Each row is a point on a landscape with many valleys, with its height.
A ball rolls from a point to the lowest of its 2 nearest points, and stops where none of them is lower. Distance is the straight distance between rows; heights are no part of it.
z_113: [-18 -10  60  12 -20  -8  -3  17   6  14  36  27 -33  29  10  13 -25   1
  26  12   4  20   8  12 -22  -5   0  43   0  21 -35   6  26 -21   7  17
  15  -7  25  30   5 -13   1  28  31  -9  26 -15]  h=26.6
z_115: [  4 -18  55  23   2 -13  -4 -37  -9  20   4 -47 -16  -7  -8  24  18  14
 -20   0   9  60  45   8  57 -17  50   3   9  16  -2 -38 -18 -19   4  24
 -23 -22  23   5   6  40 -33  21 -21  14  -7 -19]  h=40.8
z_210: [ -2  -3  21  20  -9  -8   6  51  28  -4  32  21  -2  19  -5  15 -25   1
  -8   2  -4 -17  -7   4 -39 -15  39  30  -6  25 -12  44   4 -28  31 -10
  15  -7  -7 -23  10 -15   0   5  21 -32  10  19]  h=62.0
z_954: [-16   4  42   4   0   5   2  -9  12  -3  -2 -52  -9  -7  -5  14  47   3
 -10   6  11  25  27  30   2 -11  48  27   5  11  21 -12 -17 -11  39  18
  -6 -20  34 -10  -7  14 -14  16   0   8 -21   6]  h=45.6
z_410: [ 12 -11  -8 -12 -23  -3   9  31 -54 -21   2  31  43  31  18   9  18 -12
  42  -2  -3  53 -32 -12 -24  -5 -18  16 -30   9 -30  28  17   7 -41 -20
  12  29  -1  29  35  -3  23  11  16   4  40 -33]  h=39.0
z_247: [ 31 -10 -20  24 -20 -18 -17  27 -11 -22 -18  49 -14  -6  -1  13 -50  -2
   4  13  -8 -20 -13 -29  -6   7   5 -30  16  36  30 -25  25 -10 -14 -25
  -5 -19 -55  -2   1  18   8 -31   2  -7  -3  39]  h=31.5
z_406: [ 14 -30 -14  -3   4 -13   5 -35 -21 -12 -28 -42   9   1  19 -17  13  -6
  15 -22   9  55  10 -26  16 -11  -9 -19  -8  -1 -14 -17 -12  -5 -21  -5
  12  25  13  30   6  -1 -10  -7  -9  14  12 -51]  h=47.0
z_509: [ 11  19  31   3 -33   6 -13  34 -48  -6  24   2  41  10 -10  10  30 -18
  11   7  -4  29   3  -6 -30   0   8  24 -25  20 -19   8   6  14  -4   7
  13   5  -5   7  15  -3   0  16  23 -18  41  -5]  h=39.7
z_69: [ -3  62   7 -25  14   7 -17  20 -21  36   3  18  10 -24   8  10  19 -17
  14   2  16 -54   9  36 -36  15 -52 -10 -12 -43  -1  27   2  32   6  33
   0  -4  20 -16  -8 -15  -8  12  -5  -4 -35  43]  h=30.5
z_619: [-29  25  35  -6 -28  30 -23  16 -27  20  13  39 -25  30  22  24  -8  -1
 -13  37  27 -58  -3   7 -38   7 -16  46  12 -11   4  -2  40  -2  35  31
 -33 -16  17   9 -19 -10  -4   3 -35   1  16  35]  h=33.5
z_827: [ -1   1  79  -8 -13  10  -4  27   2 -10  45  -2 -31  34 -13   9   3  -5
  31  29  25  37   5  27 -22  18  -1  45   8  58 -28   3  -4 -20 -12  11
   8 -31  24  22  19 -12  10  38  47   3  -1 -27]  h=32.9
z_695: [ 16 -15 -65  16   1   0 -17 -33   0  23  -8  -9  17 -28 -22 -25 -10 -20
 -20 -29  -4  -2 -13  -4   8  -9 -59 -38 -12 -75 -36  23  -8  33   3 -22
 -15  60   9 -30  39 -14  -4 -19  13  22 -14 -22]  h=30.6
z_138: [-22  21 -43 -34  40  45  -3 -18 -17 -22 -31 -11  22 -22 -14  -8  38  21
  19   5  -2  17 -52 -14  17  19 -35 -31  10  -8  32  -4 -15  25 -54  -1
 -15  22 -30  33  -8 -17  31  -4 -11  37 -32   9]  h=40.7
z_65: [ 28  -4 -19 -21  34  -6  40  -9  41 -26  -5 -26   2  -6  -4  -1 -33 -12
 -28 -25  -1 -12 -18 -29 -19   1  14  -4  18  11  21  29 -44 -27  -1 -30
  24 -22 -50 -30 -30  25  10  10  -5  -1 -53 -10]  h=23.4
z_664: [ 34  46  -9  -7  22  15 -13   3 -20  -8 -21  52   4 -29  -9 -11   8   0
  31  33  -5 -37   5  27  17  41 -24 -40  12  35  36 -49  22  21 -50   2
   8 -26 -42   6 -24   3  16 -17  -9  10 -16  45]  h=19.1
z_86: [-27 -15  21   9   7   4  23 -25  18   6 -10 -23 -14  14  -7  10   5  24
  11  14  10   2  41   0   0  -1  16   2   4  -2  31 -46   0  -4  -5  15
  -7 -27  27  18  -4   4 -14  10 -37   6   1  20]  h=28.7
z_522: [-20 -22 -12   6 -15 -25  32  10  10  17  11 -15  -2 -12  -4 -11 -10  14
 -33 -51 -31 -17   5   5  27 -42  37  -8  47 -22 -24  21 -19  -9  62  -6
  -7  -2  -4 -55 -17   6 -27   5  -9 -27   7   1]  h=56.1
z_400: [-15  10  16 -15  14   5   6  13  24  -9 -13 -39   5  -9   6   2  22  -9
  -9   8  -3  13   5  19 -18  -3   5  23   8   7   4   9 -22  -2  33   9
  10  -2  24 -13 -11   3   1  -3   7  -9 -29  21]  h=43.2
z_672: [  2  10 -12 -12   5   2  -4   9  27  -7   8  44 -44 -11  14  24 -30  19
  -2  12  -5 -67  -3   0  -4  23  15 -12  38  40  23  -3  22   3   2 -11
  10 -52 -21 -22 -19  16  -5 -34 -26   6 -39  46]  h=28.1
z_274: [-15  22  31  20  -9  25 -25  28  -6  -3   2  44 -23  30   6  12 -26 -10
   6  59  10 -37 -19   0 -50  19   0  41  -8  13  32 -14  42   1  16  18
 -32 -28 -17 -22 -18   0   2   7 -17  -6  18  37]  h=28.5
z_508: [ 30 -17 -62  22   0 -13 -15 -29   0  36  -4  32   9  -3  -8 -19 -22  -3
   4 -32   4 -29   0   5  -7  16 -52 -56   6 -63 -32  32   5  31 -14 -12
  -1  39  15 -20  32  -8 -17 -27   5  39 -22   0]  h=35.2
z_940: [  1 -16 -11   9   3  13  44  33   0 -42 -12  34  24  25   3   0 -15  24
  31  23 -13  37 -35 -25   2 -13  24  15 -26  36  28 -28   9   7 -53 -26
  -5  -3 -44  18  13   8  53   6  33  10  33  -5]  h=32.1
z_609: [ -3  20 -18 -20  37   9  -7   2  28   7 -11  11 -14 -12   9   8   1  -1
  11   8  13 -50   2  15   3  30 -36 -16  -1  -4  47  -1   4  22 -31   6
  12 -14 -19  11 -12 -12  -6 -26 -10  11 -58  40]  h=19.4
z_711: [-23  23 -11   8   6 -11 -16  -9  42  36  35   7 -39 -34   1  29  19   7
  -5   0 -27 -46  30  31  47  12 -23 -37  11 -25   0   3   8  16  -5  23
  -8   1  21 -13  -2 -10 -28 -40 -37  10 -29  36]  h=29.7
z_507: [-12  39  12 -40  10  36 -27  21 -36 -21  14  -4  54  16 -18  -5  48 -19
   8   2  15 -24 -62   5 -41  26 -12  29  -6  23  -4   4  -9  26 -20   9
  -7   8   1  31 -33 -22  30  36  40  -9  24 -21]  h=20.6
z_459: [  2 -11  31 -20 -16  -1  12  18  16  -7  12  -9   6  24  27 -10   4  -5
  19  -4  27  41   4   9 -19  -3   7  39   2  31 -32  30  -6 -21  24 -10
  48  -6  15  11   1  -1   0  12  26 -12   9 -40]  h=70.4
z_581: [-19   2  13   9 -24 -24  20   2  -5  17   1  -1   2  -3  -8  10   6   8
 -24 -10 -18 -15  23  27  71 -25  28   0  12 -29 -18 -15   3  17  52  26
 -27  -7  24 -12  18  28 -31  20 -19 -15  45 -12]  h=48.4
z_518: [  2 -19 -41  -7  26 -13  28 -10  42   8   8 -10 -15 -10 -10  -8 -27 -16
 -36 -40  -1 -38  -6 -42  -8  -8  -8 -17  32 -10 -10  40 -40 -24  21 -23
  10  -9 -46 -13 -28  -5   6   2 -14 -25 -53 -11]  h=28.8
z_254: [-23  12  61  25 -27  -1 -34  37  -2  27  34  34  -8  29 -18  11  20 -12
  -5  13  -1 -33   1   0 -35   8  -4  50 -14  12 -15   0  26  -5  16  25
   1 -13  34   9 -18 -20  -6  26  10 -17  27   8]  h=10.4
z_469: [  2  -6  12 -44  14  17  13  16   8 -16  -5 -12  15  17  27 -29  27  -1
  11  -2   2  25 -35  -7 -32  12  -1  33 -12  33  -1  48  -5  -9  13   2
  38  -5  19  15  -7 -11  21   5  27 -17   2 -32]  h=71.9
z_841: [ 12  -7 -14  17  -2  -1   6 -80 -18  13  -9 -26 -13  -4  -1 -14  22 -21
 -61  12  36  48   2 -13  46   9  10  -8 -34  -5 -45 -19  -7 -10 -11  30
 -30  73  30  13  16  25  -7  -9 -12  14  -8 -42]  h=25.2
z_829: [-16  23 -26 -52  33  26   3  24  -4 -22 -27 -17  21  -6   7  -6  19   1
  16   0  -5   2 -30   9  -6  13 -15   4  -3   5  37  28 -15  27  -7   6
   6   1 -14   9  -6 -15  28  -4  13   8 -14  21]  h=32.8
z_645: [ -1   3  15  16 -36   8   7  20 -46  17   6  37  23  24  11  25   2  -8
  17  11   6  19  33   3 -24 -19  -5  25 -38  -8  -7 -15  20  11   1   0
  -7  10  21  16  10  -6  -3  15   2 -20  45   9]  h=40.4
z_141: [ -8  24 -23  16 -12 -15 -31 -16  11  30  26   2 -20 -61 -23  19   7 -15
 -27 -20 -33 -31  20  23  61  12 -21 -36 -18 -34 -11  -6   3  31  10   1
 -33  14   0 -16  11   2 -28 -28 -18  10 -21  30]  h=33.9
z_50: [-16 -20 -11  14 -23 -23   9   2  19   0  16 -11  -7 -12  -5  22 -29  22
 -13 -28 -20 -19  16  -2   7 -27  42  10  27 -12  -4   5  -9  -4  38 -31
   0 -20   1 -39   9   6 -25  -3   0 -17  25   1]  h=54.1
z_976: [-42  -3  17   1  14  -1 -19 -28  37  -6  -2 -47 -40 -43 -16  21   7  -7
 -21   3  -2  -2  27  -3  35   0  25  -4  19 -16   8   0 -29 -15  14   4
 -26   3  20 -15  -1  18  -9 -23 -29   8 -24  18]  h=50.2
z_111: [ -9  28   3 -11   0   1 -11  -2   1  29  -6  -5  20 -18  -1  10  19 -14
 -18  -1  11 -19  14  37 -15  -4 -43  -2 -25 -43  -2  12  -9  27  43  38
 -10   9  34   0   5 -16 -11   6   7  -2  -3  46]  h=35.8
z_794: [ -1  -2  74   9  19  13  13  10 -29 -14  20  -4 -28  43 -16   9 -10  10
  46  38  26  68  12   9 -12   9   4  40   6  56 -13 -34  11 -16 -28  20
   4  -9  -9  35   9   6  15  39  41   5  11  -2]  h=37.7
z_266: [ 19 -43 -38 -15  -4  -3  32 -19   9   3 -30   8  20  34  25 -29   8   7
  22 -18   9   0 -14 -39 -23 -19 -17   4 -27   1  15  24  11  20 -20 -28
  29  20   1  32  33 -15  25  -7   0  16   0 -27]  h=75.8
z_215: [-12  18  26  55 -17   4 -24  55  -8  -1   1  50 -30  52  -4   3 -30 -15
   5  55 -16  -7 -18  -3 -35  -4  10  44 -22  18  24   2  34  -7 -10   8
 -10 -12 -17 -15   9  -3   0   0   0  -9  20  20]  h=24.0
z_732: [-22  11  25   5  15   9  -8 -16   8  -5  -2 -43 -15 -63  -5  11  39 -24
 -22   4 -17  15  15  28  18 -13  38  13  17   1  15  -6 -23 -14  27  22
 -18   9  32 -39 -16  22  -9  -6 -10  20 -52  23]  h=48.1
z_456: [  8 -26 -18  -6  31  10  -5 -26  17 -23 -19 -10   0 -11  -4 -33 -15  18
  15   1   9  -2  -6 -31 -11  12 -29 -33  -8   0  31 -14 -12 -12 -37  -9
  -1  -2 -10  24  13 -10  12 -32 -12   2  -9   0]  h=18.6
z_786: [  3   9   7  22  -6  -7  27  -5  27   7  11 -18   1  13  -1  -3 -13   4
 -40 -41 -13 -18  -5  27  -7 -44  63  18  46   5 -27  43 -24 -20  65 -30
  17  -3 -12 -47 -17  10 -33   5  14 -16 -13 -17]  h=58.3
z_467: [ -6 -45 -38  17 -19 -17  -5 -38   4  30  -4   0  -4   2  -9 -37 -13  15
  -7 -26  14 -17   8  -6  50 -15 -22 -25  12 -77 -33  -6  11  21  28  21
 -20  18  28   3  26  -3  -8  -3  -7 -22  36 -34]  h=44.5
z_89: [ 14 -27 -25 -24  36   3  23  -9   9 -33 -26  34  -2   5   0 -28 -31  20
  25 -16 -13   1 -45 -44  -4  -1 -11 -27 -10  14  48 -37  -5  -7 -42 -27
  -6 -14 -22  23  16   5  44 -28   7   8   8  -6]  h=24.2
z_959: [  8 -28 -13   3  -7   2 -17 -61  -7   7  -7 -23  -5  -8  -7 -27   8 -21
 -33  -7  12  32  12 -12  43  -9 -25 -38 -29 -41 -39 -11  -3   7  -4  18
 -27  44  22   1  24  -3 -12  -6  -5  -1  -2 -47]  h=16.8
z_93: [-18  15  60  -5 -15  -8  -5  12 -16  29  34  34 -13  30  -5  15  17   9
   8   8   7  -1  37  20 -10   2   5  44   0   3 -29 -30  24 -11  37  40
 -18 -24  43  23 -16   2 -20  22   2 -15  37   8]  h=18.8
z_445: [ 14  -1   0  37 -51   7   7   7 -30 -10 -17  22   6  14  12  27 -22  11
  24  17  12   7  37 -10 -12  -4  -6  -4 -21  -6  17 -39  38  -5 -16  -1
 -19  -4   3  22   8   7 -11  -8 -18  -1  34   9]  h=37.3
z_460: [ 24  28 -35  20 -18 -28 -31  -2  15  12   1   2   5 -56 -19  30 -17 -12
  -5 -19 -43 -29  32  17  18   5 -24 -40  10 -20   4  -2  -1  18 -10 -21
   8   0  -4 -27  14   4 -32 -27  -9  -6 -21  35]  h=37.5
z_870: [ -6 -18 -44 -11  29 -24   8 -10  44  13  11  -4 -30 -18  -3   0 -28  11
 -15 -31  -7 -55   8 -24  10 -10 -23 -37  36 -25   0  22 -10 -20  24 -10
   8  -5 -13 -11 -18 -19 -13 -27 -21 -27 -25  15]  h=29.6
z_354: [ 11 -31  24  10 -23 -14   7   1  14 -12   6 -18 -17  21  28  -3  -4   6
   8 -14   4  38  15  24  11 -25  32  19  13  27 -28   3   1 -19  24 -23
  48 -10  -2 -16   2   3  -4   7  29  -3  18 -36]  h=68.9
z_437: [ 15 -19 -39  25 -38   1  -7 -47   5  14 -24  -9  23 -12  -2 -29   4 -22
 -32 -18   1  19  -9  -1  30 -13 -24 -22 -22 -57 -26  11  -9  22  17  -5
 -15  58  19 -24  33   1   0  -6   3   9   0 -42]  h=24.6
z_95: [ 14 -21   2   3   0 -11  31  21  39  10  13   7   2  34   5   3 -27  -8
 -15  -3   3  -9 -13 -10 -36 -11  34  38  -6  12 -30  46   6 -34  32 -24
  28 -25 -22 -18 -14  -3  14  21   7 -21   7 -14]  h=63.5
z_41: [ -9  11  59  37  -9  -2 -24  44 -21  23  27  33 -20  49 -17   3 -15 -26
  21  42  -4  -3  18  -8 -41  10   7  49  -7  21  -1  -7  33  -7  -6  20
 -11  10  -6  10 -10 -15  -4  29  18 -27  33   8]  h=18.0
z_952: [ 32 -19 -15  -4 -36 -22  17  13 -46   4  -8  24  27   8  38   2 -11 -12
  23 -20  -4  45   2 -22 -22 -22  -9  22 -30  -4 -32  29  28   2  -1 -31
  30  27   0  12  38  -3   7  12  18   0  34 -30]  h=42.7
z_996: [ -1  -7   9  40  -2 -21 -48 -46 -23 -20 -17 -35 -20 -42 -11  -9  -8  -8
 -26  13   2  43  18  -1  53 -23  63  -1  10 -17 -25 -15 -28 -31 -11  12
 -28  20   8 -40   2  39  -9 -14 -10  -1   4 -35]  h=34.9
z_859: [ -4  18  13 -24   1  -7 -11  16  13  15  -1  -3  16 -18   0  -5  29  -7
 -15 -22   6  -6  -2  20 -40   8 -12   5 -14 -14 -18  32 -24   0  42  14
  25   4  29  -5  -5 -17  -1   8  13 -17  -6  10]  h=40.1
z_681: [ 28 -15  -9  -1 -54 -30  14   3 -21  17  -6  12  30  -2  13 -19   4  -9
  -8 -21  -4  27   6   7 -15 -21  -9  10 -18 -14 -50  27   6  -4  42 -19
  31  22  -1 -13  26   1   1   9  20 -15  47 -25]  h=46.4
z_626: [ -3  30  62   2 -19  17 -27  47 -23  -2  48 -15  31  30 -26  -5  26 -37
   5  20   0 -19 -16  -2 -34  27  -4  50 -11  48 -16 -16  12 -10 -42  24
  -3   6   2  13  -6 -29  11  37  44   5  19 -22]  h=32.5
z_391: [ 17   7 -29 -53  32  16  12  14  -8  -9  -5  12  35  23  32 -22  18 -12
 -12 -22   6   5 -61 -22 -39   9  -5  15 -33  14   1  59 -12   0  15   1
  26  -6 -10   9   9 -20  29  -5   9  -3 -11  -5]  h=73.3
z_725: [ 14   6  -7  12 -65 -27   8 -23 -19  19 -15  15  33  -1  -8  -6   6 -17
 -31 -20  -9  25  10  26  34  -7  -7   3 -10 -37 -40   2  -2   5  46   4
  -2   5   4 -30  27   7 -19  10  17 -13  42 -22]  h=50.3
z_466: [-13 -12  16  17  22  16   3 -21 -16   2 -11 -49  -6 -31 -25  10  21  12
  -3   1   3  28  30  -8  16  10   3 -10 -10   3  38 -42 -14  -2 -12  24
 -34 -15  16  12 -22  10 -12   6 -27  11  -9  32]  h=32.4
z_528: [-24   0 -16  -5  22 -12 -30  -3  48  21   1  -5 -36 -14   3   6 -12   7
  -7 -16  -4 -40   9   4   3  11 -23 -33  16 -21  19   7  -1  -3  -4   2
   9  -5   6  -1 -13 -14 -20 -45 -29  -1 -45  27]  h=24.9
z_816: [ 46  20 -21  23   1 -16 -32  15   6 -11  10  61 -33 -17  13   8 -36 -18
  -5   5 -27 -47  -2  -6  11  25  18 -40  18  59  12 -30  30  -2 -13 -39
   7 -42 -54 -11 -18  19  10 -33  -1   2 -24  33]  h=28.2
z_27: [-28 -31  14  13  14 -15  -7 -10  40 -14  -1 -27 -14 -20  -8  13 -26  21
 -16 -14   4 -17  13 -10  12 -18  30 -11  14  -3  16  -8 -27 -19  25  -9
  -9 -18   9 -10   1  -3 -27 -12 -16 -15   0  -2]  h=52.2
z_937: [-12 -48  10   1  -4 -30  13 -16  24   5  14 -28 -29  28   0  -4 -26  25
   7 -21  13  19  18   4   4 -22  33   8  45   5 -24   7  -1 -40  18 -28
  33 -16  -4 -21 -28  -7   3  31   9  -4  -5 -62]  h=67.2
z_245: [-17   2  38  -4  12   2  15 -10  16  11  19  -2 -16  35   2  22  11  21
  13  15  19  10  43  12  -9   0  16  26   0  12  -1 -24  11  -3  18  28
  -5 -31  36  29 -14  -2  -8  22  -1 -13   7  14]  h=24.5
z_117: [-18 -10 -17 -19  27  27  -5 -29 -15 -14 -22 -52   4  -7  10 -14  25  -3
   6  -1  14  34  -9 -24  14   0 -17 -37 -31 -11   4 -19 -19   4 -26   0
 -10  34  12  30  -2   5   5 -20  -3  18 -14 -25]  h=44.1
z_502: [-13 -25   6 -25  39  -4  10 -14  48 -34 -20 -40 -16  -6 -10 -13 -17  17
   9   1   0   1   2  -6 -10  11   4 -12   0  18  45  -2 -28 -17 -14 -12
   3 -19  -6  -4  -4   4  20  -7  -6   4 -36  -6]  h=12.0
z_605: [-13  11 -17 -29 -10 -13   9  16  30   1   2  48 -45  11  31  23 -39  24
 -14  11  11 -84 -15  -8  -3  12   2   7  22   1   2  25  29 -25  27 -15
   4 -31  -3 -13  -9   7  -6 -23 -25  13 -22  31]  h=32.6
z_512: [ -1  15  14  17 -14 -15  27  43  25   3  31  15  12   2 -19  18 -13  -6
 -17 -31 -16 -16  -8   5 -35 -34  47  21  22   9 -37  60 -16 -20  61 -34
  13 -16 -32 -41 -10   2 -29   2  17 -32   1  15]  h=60.3
z_202: [ -2  11  30 -23  17  30  -3  32  -9 -17  23   2  19  21 -23 -14   9 -18
  10  24   9 -23 -36  -1 -44  35   7  50 -22  43  -4  -9   2  14 -23  25
   4 -12   7  16 -13 -35  41  30  44 -10  26 -17]  h=27.3
z_153: [  3  -5  -9  19 -20  -4 -17 -63 -23 -19 -12 -41 -12 -35   1 -15  18 -12
 -52  14  24  51  -2 -13  64   3  40 -16 -23 -16 -33 -21 -16 -22 -12   9
 -33  40  22  -9   2  46  -7 -12 -14   5  20 -25]  h=30.9
z_993: [-14  31   2 -53  33  27 -29  26 -27 -18   3 -11  41   1  -1 -14  35 -10
   7  -5   9 -14 -50   3 -37  18 -29  12 -13   0  10  42 -25  37  -1  22
  11   1   1  11  -8 -38  32  31  15  -1 -11  -6]  h=27.4
z_644: [ 10  -7 -15   5 -14  -3  30  50 -30 -43   0  25  32  30  17  -3 -14  16
  36  20 -34  51 -41 -24 -11 -10  16   3 -20  18  -1  12  24  18 -44 -28
   5  13 -41  24  35  12  36  12  20   3  43 -24]  h=35.3
z_781: [  0 -20  34  42 -10  -8 -27 -30 -10 -20   0 -51 -16 -21 -19   0   0  12
   1   7   9  41  36  14  28 -23  66  -5  21  -7   5 -33 -28 -18  -4  -5
 -26 -12  10 -25  -1  34 -30  10 -26   9   0 -19]  h=38.0
z_557: [ 17 -21 -13 -11  56   5  20 -30  31 -47 -25 -27  -4  10  -8 -14 -29  12
 -13  -6  -3   6 -18 -17 -12  -4  34  -6  11  23  37  30 -42 -28 -28 -11
  19  -3  -8 -21 -20  20  21  -3  -4  18 -42 -22]  h=17.9
z_642: [ 10 -12 -60 -41  21  15  23   2   6   4 -26  -8  22  13  21 -20  24   0
   4 -16  10   2 -36 -26 -30 -10 -22 -14 -13  -6  11  47  -8  13  -9 -22
  27  18   1  19  18 -10  17  -3  12   7 -27 -16]  h=74.6
z_842: [-24  23   2 -17 -22   6   4  19  16  -1  11  42 -27  21  24  11 -20  20
  13  18   8 -66  -6  10 -21  15 -19  25  17 -24  12  19  23 -13  40  15
  -4 -17  23   6 -15 -14  -5 -12 -36  -6   4  39]  h=37.0
z_296: [  3 -21 -46  20 -18 -10  -2 -36  14  39 -12  18   5  14  -1 -14 -14   5
 -16 -41  19 -29  12   8  14  -1 -46 -45   1 -69 -14  -1   5  20  28  13
 -12  43  22   3  32 -13 -13 -14 -18  11  -1  -6]  h=39.8
z_151: [  4 -18  33   3 -17 -17   7 -25  -2  25   1 -23 -10   1   4  10   6   2
  -9 -10  15  36  52  19  64 -15  22   2  13   3 -34 -30  -9 -13  23  22
 -10  -4  14  15   6  25 -28  34   0  -5  30 -36]  h=44.0
z_277: [ -8 -16  28  13 -22   0   3  13  18  28  11  44 -26  35  32  12 -16   1
  15  12  -6 -26   1   3 -36  -1 -20  37 -13   3 -37  31  30 -18  20  16
  17  -5  12  28  -6 -23  15   9  -5 -15  42  -8]  h=32.7
z_370: [ 25 -19 -22 -13  24  28  31  21  -2 -48  -3  39   9  -1  -4 -14 -31  31
  28  12 -27  16 -31 -19   0  -6   4  -2 -15  29  50 -65  13  -5 -52 -38
 -12 -13 -39  23  -4  21  59 -16  33  25  42  -7]  h=28.9
z_622: [ 17 -41 -22 -36  13 -14  33  -8 -12 -13 -13   2  11  37  48 -19  16  -7
  33 -27   5  42 -15 -35 -20  -9  -3  10  12  19 -15  21  17  -4 -19 -24
  51  16   3  28  25  -7  21   8  24  -2   3 -51]  h=77.1
z_811: [ -1  30 -43 -18  30  15 -20  15  -7 -29  -9 -19  20 -42  -4   9  19  10
  12   3 -40  27 -49 -12  37  20 -20 -45  16   1  29  11 -27  11 -58  -6
 -12  28 -44   7  -9 -13  18 -24  -9  33 -21   4]  h=43.3
z_356: [ -9  15  -7  16 -33 -10  -9  11   0   6   6   0   8 -23 -16  17  -2   8
 -22 -24 -17 -22  33  14  28  -5   7  -5  13 -40   7 -17  -6   7  46  19
 -10  -8  19  -9  21  20 -37   3 -12  -8  19  19]  h=51.4
z_453: [  7  20  -9  18 -46  -6   2 -30 -18  37  -5   1  30 -14 -20  11 -10  -6
 -39  -4 -13  15  22  20  27  -1  -8  -5 -21 -47 -10 -18  -6  34  37  24
 -33  18  21  -1  40  13 -30  19  -9  -9  19   3]  h=53.3
z_643: [  8   4  -5 -14  25  35  20 -26 -37  -3  -8 -53  29  -7 -17  -2  24  17
   5  22  -2  46 -14 -33  13  -1  -9 -32  -5   9  31 -55  -7  14 -47  15
 -31  16  -8  43 -24  -3  -4   8 -26  22   0  19]  h=38.3
z_185: [ -6  64 -13   1   2  -9 -14  18  -1  38   0  30  15 -21   1  13  28  -6
   6  11  -2 -51  26  48 -10  20 -34 -27  -1 -17   6  19  22  40 -20   8
   4 -12   5 -25 -25  -9 -22 -18 -27   6 -42  44]  h=25.1
z_628: [ -6 -33 -27  16 -38 -23   5 -12   0  10 -11 -13   5 -20 -16 -21 -11  17
 -21 -39  -3  -8   6 -15  43 -22  -9 -16   7 -50 -11 -13  -1   4  28 -13
  -7   6  14 -27  11   0 -18  -2  -5 -28  30 -13]  h=48.2
z_883: [ 13  39 -35   3  10   7 -20   0  -4  35 -23  24  13 -12  10  -5  20 -15
  11   9   7 -35  17  32  10  19 -49 -56  -5 -19  14  25  17  38 -48  -4
   5   9   3 -23  -4 -10  -8 -23  -9  30 -40  28]  h=19.9
z_514: [ 25  -6 -17  28 -18   1  -1  26 -24 -27 -24  19  11 -16  -2  13 -37   8
  31  16  -5 -16   9 -19  -5  13  -1 -11 -10  13  32 -47  19  -8 -28  -6
  -4 -11 -24  20  16   8  10 -15   0  -3  15  32]  h=34.4
z_780: [  1  34  68  15 -11   0 -18  52 -49 -16  43  -6  30  26 -19 -10  25 -30
  10  26   5  33   5  -3 -27   6  20  40   7  42 -30 -16   8  -3 -29   2
   0  10  -8  -1  -8  -1  -8  26  40   2  30  -5]  h=36.3
z_394: [ 20  41 -18 -11  37  21 -16  -7  -1  27 -11  19   0 -36  -6  -6  25  -7
  22  37   3 -42   7  29  21  30 -43 -28   5   3  37 -15  12  44 -56   7
   3  -8 -26  -2 -30 -15   8 -27 -16  19 -32  36]  h=12.9
z_339: [ -5  11   4  -3  28  26  14  -2 -24 -22 -23 -44  15 -26 -11   5  14  19
  19  27  -5  17   6  -1   1   4  -9 -10   7   4  48 -28 -24   0 -35   7
 -12   6 -14  17 -10  -1   0   0 -10  14  -5  22]  h=35.6
z_174: [ -8 -18  11  12  40  15   8 -42 -18 -25 -13 -59  -4 -15  -5 -12  12  11
   4  21   7  56  -4 -31  23  -5   2 -36 -10   9  14 -41 -32 -13 -56   9
 -22  15  14  32   0  11   2  -2 -34  10  -6 -11]  h=41.1
z_450: [ 16  27  -7  10   4  -1 -22  -7   8  -9  -7  39 -28 -18   7   5 -16   7
  25  27  -4 -45  -2  15  13  35   6 -31  33  45  41 -45  26   6 -25  -8
  12 -46 -41 -13 -30  19   9 -27 -16  18 -37  43]  h=24.1
z_216: [ 16 -47 -21  -3  -5 -29  44   0  13  13  11 -22  -9  32  16  -8 -20  -1
 -14 -26   4  17   3  -6  -7 -29  34  27  13  18 -35  29   5 -36  22 -39
  36  -3 -36 -27 -32   1   3  29   9 -16  -4 -39]  h=65.3
z_324: [-19  10 -44 -56  65  37   4  -3  13 -33 -19   5  -8 -11   2 -15  26  15
   7  -7 -15  16 -59   5  26  19 -23 -20   1   4  50   3 -13  24 -31 -21
   1   6 -37  22 -14 -17  45  -8  13  33 -18  12]  h=37.4

Where does a ball stop that starts at each point below?
z_628 | z_959
z_725 | z_502
z_117 | z_254
z_354 | z_394
z_50 | z_394
z_356 | z_959
z_645 | z_394

Call two points neighbours if one is among the 2 nearest of the other. Go from one point of each pair to the other, from neighbour to neighbour, staying as low as possible. Name the highest point that can't be avoided.
z_254 and z_113 | z_277
z_254 and z_507 | z_645
z_113 and z_528 | z_842
z_502 and z_394 | z_870
